Each row is a point on a tangle of strands that fork and nearly touch. The rows are in no order.
(in the rows, 128 means zero)
Points whose rows are less than 116 apart are linked; no others are. Some points are linked to none.
j645: [139 123 141 138 124  92  73 172 120 122 134 149 106  88 108 137  98 145
 114 160 124]
j432: [103 204 125 126 122 159 169 153  94 116 103 148 139 130 129  80 143 191
  90 133 112]
j350: [125 145 123  85 161 117 177  83 164 106 152  86 108 154  86 161  84  88
 162  99 136]
j850: [131 130 117 116 163 148  95 118  86  90 135  99 146 130 116 181 120  95
 126 114  70]
j421: [ 99  73 173 170 116 133 107 131 138 180 154 140 109 160 127 176 142 131
 130 118 131]
j123: [125 218  90 136 169 145 148 119  92 157 139 131 104 109 165  85  95 177
 130  95 109]
j983: [115 177  73  91 131 135 168  96  89 181 180 121 106 136  88 109 133 153
 128  84 128]
j912: [163 138 102 139 108 103 106 148 151  54 133 155 128 154 114 114 111 153
 113 172 150]
j67: [120 121  89  89 149  93 188  92 113 105 145 127 112 127  83 117 124 119
 140 158 164]
j843: [152 178 108 161 172 158 145 143  70 121 156 156 131 157 157 149 132 141
 134 122  95]
j677: [155  92  92 154 109 115 112 107 172  88 117  96 148 182 161  97 142  64
 158 144 131]
j625: [143 158  84 132 150 154 188 135 100 118 131 136 122 156 130 135 148 170
 151 127 141]
j947: [109  70 132 142  89 150  92 163 122 122  84 129 107 150 131 129 141 174
 108 167 128]
j891: [144 100 172 160 122 151  72 125 142 179 148 118 110 149 138 192 142  85
 128 113  74]
j323: [125  57 155 150  43  98  99 148 153  82  86 141 139 158 158  70 126  99
 111 130 158]
j430: [152 113 173 154 108 129 139 153 140 156 154 197 141  94 144 158 143 166
 103 142 148]
j406: [160 105 125 144 140 133 100 127 162 125 104  57  91 154 160 172 106 107
 166 129 114]
j620: [132 161 138  98 116 114 213  85 153 123 156 157 153 121 145 109 137 149
  99 154 165]
j926: [105  63 140 154  98 145  57 156 114  81  56 150 128 150 141 112 130 115
 100 162  80]
j214: [125 110 138  91 115  85  86 131 173 114 107  97 156  81 111 103 132 109
 140 147 175]
j670: [198  67  61 101 126 125 110  93 166  55 125 115 148 113 149 105 121  96
 137 137 144]
j493: [ 81 113 127 164 156 135 144 156  85 143 109 109 123 113 125 132 159 141
 116 157  71]
j651: [ 80  77 116 133 122 138  96 145 155  90  97 111 155 163 120 124 165 160
 113 157 162]
j53: [114 123  97 127 160 148 182 123  98 133 130  93  99 128 114 158 153 152
 146 131  87]
j633: [112  69 142 122  62  76 126 136 126  63 104 142 148  97 126  91 130 116
  89 157 140]
j320: [131 117 177 103  90 116  77 125 174 156 102 122 170  91 144 114 139 121
 110 164 144]
j806: [106 111 140  77 114  77 146 105 113  81 126 138 161  71  91 105 124 102
  88 145 145]
j552: [117  98  95 102 121  91  80 153 159  75 132 137 156  99  60 110 141 128
 112 134 175]
j357: [111 103 145 135 124 128  46 129 189 149  88 103 160 157 154 100 151 100
 132 166 143]
j258: [192 164 155  98  76 148 105 147 111 157 106 131 126 145 149 126 117 165
 140 140 158]
j921: [102 109 117  97 134 124 113 146 118  82 137 124 138 126  56 159 119 151
 131 108 149]
j276: [161 110 193 161  96 155 128 147 169 154 105 169 122 142 157 153 136 134
 129 168 126]
j570: [143 211  92 135 153 126 142  90 137 150 163 104 117 145 155 106 101 150
 135 155 119]
j867: [170 132 126 100 113 101 136 147 118 105 117 125 145 119  78 124 131  79
 171 121 184]
j305: [161  73 100 128 114 103  46 135  92 104 153 128 161 121 122 116 133  71
 137 113 146]
j229: [132 203 130 102 124 124 168 156 116 124 116 176 119  72 142  97 106 204
  82 115 134]
j188: [129 169 132  52 123 119 166 111  94 156 125 123 156  83 137  95 151 165
 111 111 190]
j544: [179 156 102  92 146  89  95 134  98 119 149 150 116  73 132 134 108 158
 119 152 152]
j790: [ 95 118 166 161 141 169  62 154 139 114  73 144 135 143 131 160 128 122
 111 158  70]
j370: [115 182 113 144 175 140 113 134  90 104 137 107 121 185 116 159 105 109
 132  95  81]
j163: [202  96  78  88 112 125 123 115 153  45 134 158 117 121 135 123  92 146
 117 154 166]
j506: [134  92 138 138 119 153 125 138  99 143 106 112 151 120 138 143 188 114
 128 165  98]
j8: [117 123 175 134 106 125 169 157  93 170 103  98  99 139 145 129 134 138
 168 114 149]
j916: [153 101  97  80 107 111 178  76 173 123 145 110 121 115  72 109 134  93
 139 171 147]
j797: [108 108 134 163 124 113  93 162  68 183 102 101  91 176 113 136 161  95
 151 126 104]
j842: [ 56 127 150 123 130  66 132 123 123 121 143 114 149 102 105 104 127 127
  93 163 137]
j533: [ 95 158  92  81 212 135 226  83 109 142 131 160 102 104 115  85 120 111
 135  74 187]
j798: [188  90 103  82 119 130 133  97 135  78 122 116 144  88 110 150 116  72
 150 138 117]
j644: [116 171 102 106 196  95 200  85  65 132 151 142 112 136 143 102 107 107
 150 107 191]
j583: [163  89 111 164 157 105  81 154 149  79 129 114 107 134 129 163  92  91
 168 121 120]
j3: [110 148 129 155 169 148 179 123 121 168 182 130 103 154 133 177 128 129
 141  35 123]
j777: [183 136 144 129 121 164 121 122 150  90 120 130 124 124 131 179  78 130
 134 144  75]
j870: [125 156 149 149 114 156 113 136 139 140 107 111 106 212 141 138 121 141
 140 144 118]
j475: [ 74 169 137 156 189 136 193 127 138 167 120 118 124  82 159 106 129 137
 134  87 115]
j365: [137 141 116 174 145 157 175 147 119 195 181 160 126 137 124 148 174 129
 153  82 111]
j652: [132 162 125 161 120 132 167  94 112 193 189 118 126 175 142 140 157  93
 139 112  98]
j775: [104 231  99 122 159 143 178 102 124 149 114 147 130  85 175  64  92 144
 124  47 145]
j757: [147  50 138 137  60 135  52 153 144 126 101 125 141 142 112  96 128  73
 147  89 114]
j601: [113 106 153 144  95  86  40 171 147 113 108 138 123 115  93  86  98  99
 117 141 116]
j310: [111 145 153 136 125 185 147 131 143 196 135 131 117 110 139 144 144 191
 123  91 115]
j874: [ 81 149 155 159 174 158 121 137 138 176 167 113 111 162 121 182 134 129
 114  71  87]
j665: [118 168 150 112  90 167 129 124  99 198 138 109 114 131 113 139 118 156
 129  83  81]
j676: [112 166 113  82 110 135 148  90 106 166 153 100 161 147 111 111 165 159
 126 124 160]
j936: [111  91 142 160 117 124  77 108 152 109 108  96 144 190 152 130 138  46
 131 120  88]
j154: [121 142  89  69 132 129 207  77  90 161 168 159 110 103  92  95 135 138
 121 130 150]
j295: [ 50 121 149 120 103 105  99 110 112 151 145  80 121 159  95 118 128 140
 106 131 122]
j507: [136 103 136 103 168 137 119 109 134 116 132 109 160  86 122 181 133  92
 144 119 121]
j264: [108 128 114 138 129 126 145 118 199 136 134  83 123 157 109 129 153 145
 132 174 134]
j372: [151 103 129 113 107 123 133 107 129 109 164 169 156 102 116 155 142 148
 102 145 154]
j879: [126 142 111 150 155 110 214 105 104 187 169 147  72  73 154 121 100 138
 138 100 115]
j628: [129  64 156 143 103 118  62 189 163 104 100 143 138 111  69 137 119  88
 149 107 135]
j465: [148 185 170 135 146  84 145 159 145 105 136 167 117 113 129 121  86 129
 136 138 169]
j37: [ 89 115 154 125 122 132 106 133 149 116 144 141 176 147 102 155 160 138
 108 128 146]
j900: [141 132 138 141 138 133 160 104 144 138 142  67  82 159 172 173  90 141
 142 131 106]
j999: [143 158 122 128 125  83 139 128 111  74 171 165 119 151 130 124  74 150
 115 141 171]
j730: [152 205 145  99 112 144  93 133 119 181 140 124 141 119 113 117 105 160
 143 117 132]
j184: [200  86  96 144  79 159 115 126 140  83 120 127 106 153 129 147 105 128
 149 150  86]
j91: [127 164 117 158 142 131 129 131  75 175 139  87 106 193 155 132 170  99
 139 124  92]
j748: [137 165 117 129 147 124 118  87 146 101 147 128 160 147 159 127 122 147
 111 177 112]
j856: [145 138 151 145 160 105 120 165 151 120 136 125 109 132  98 161  83 113
 167 108 145]
j884: [ 82 178 126 155 141 166 181 160  82 147 103 173 149  87 157  92 154 180
 107  77 121]
j23: [101  46 164 153  87 109  81 142 101 178 106 110  94 179 127 151 155  92
 136 116 133]
j736: [102 136 138 126 170 106 201 104 124 131 133 120 111  77 154 125 110 135
 123 142 124]
j838: [130 108 112 121 117 118 149 108 194  81 115  89 145 149  91 119 135  90
 145 146 134]
j817: [119 126 149 137 120 132  92 195 103 145  86 156 109 102 125 128 146 186
 106 166 129]
j28: [164  94 132 124 112 130  43 123  89 129 121 118 152  76 154 136 121  82
 130 142  98]
j197: [117 169 103 117 180  99 167 131 100 104 132 119 144 161 113 126 141 123
 155 125 171]
j374: [ 81  40 168 168  86  92  79 137 128 124 106 143 132 177 143 106 132 103
 119 125 160]
j910: [155  99 148 114 105 163 101 160 124  80  71 143 176 103 113 144 177 104
 127 146 120]
j525: [126 158 135 109 116 178 179 122 134 156 134 161 119  62 158 128 106 209
 106  89 102]
j515: [ 75 159 178 152 172 172  90 142 142 156  96 132 129 159 147 166 125 145
 119 115  75]
j586: [115 155 115 134 131 163 136 142 168 176 140 113 119 138 122 119 162 205
 114 154 141]
j270: [ 96 194 104 124 200 132 222 110 135 118 114 163 135  94 159  80 132 126
 124  89 154]
j202: [187  63 153 166  65 140 109 133 166 123 103 141 104 137 163 122 111 119
 141 171 104]
j712: [103  27 143 148  91 150  71 139 156 113  74  99 125 160 150 109 126  44
 123  79  71]
j553: [114 153  90 156 152 146 201 106 134 180 164 176 107  61 158  99 116 152
 123  41 143]
j367: [158 149  90 118 177 111 155 102 171  91 150 150 157 115 130 134 157 116
 121 180 152]
j781: [172 126 101  87 107 119  67  98  93 119 144 122 140  78 134 130 115 129
  99 166 107]

A fork is a point with three links. Follow the links from the first point to the second and name the forks in between, in order.
j475 / j525 -> j270, j197, j67, j838, j310
j891 / j838 -> j23, j947, j645
j421 / j184 -> j23, j947, j37
j432 / j372 -> j310, j838, j645, j947, j37
j264 / j900 -> j838, j67, j197, j625
j365 / j570 -> j947, j645, j838, j67, j197, j270
j37 / j163 -> j947, j645, j838, j67, j197, j625
j625 / j365 -> j197, j67, j838, j645, j947
j3 / j270 -> j947, j645, j838, j67, j197

Follow the links from the first point to the second, and from the first to the third. Name the last point that the two ways share.
j798 / j748 / j553 -> j270
j874 / j850 / j310 -> j838
j797 / j586 / j367 -> j838
j37 / j553 / j123 -> j270
j53 / j305 / j421 -> j645
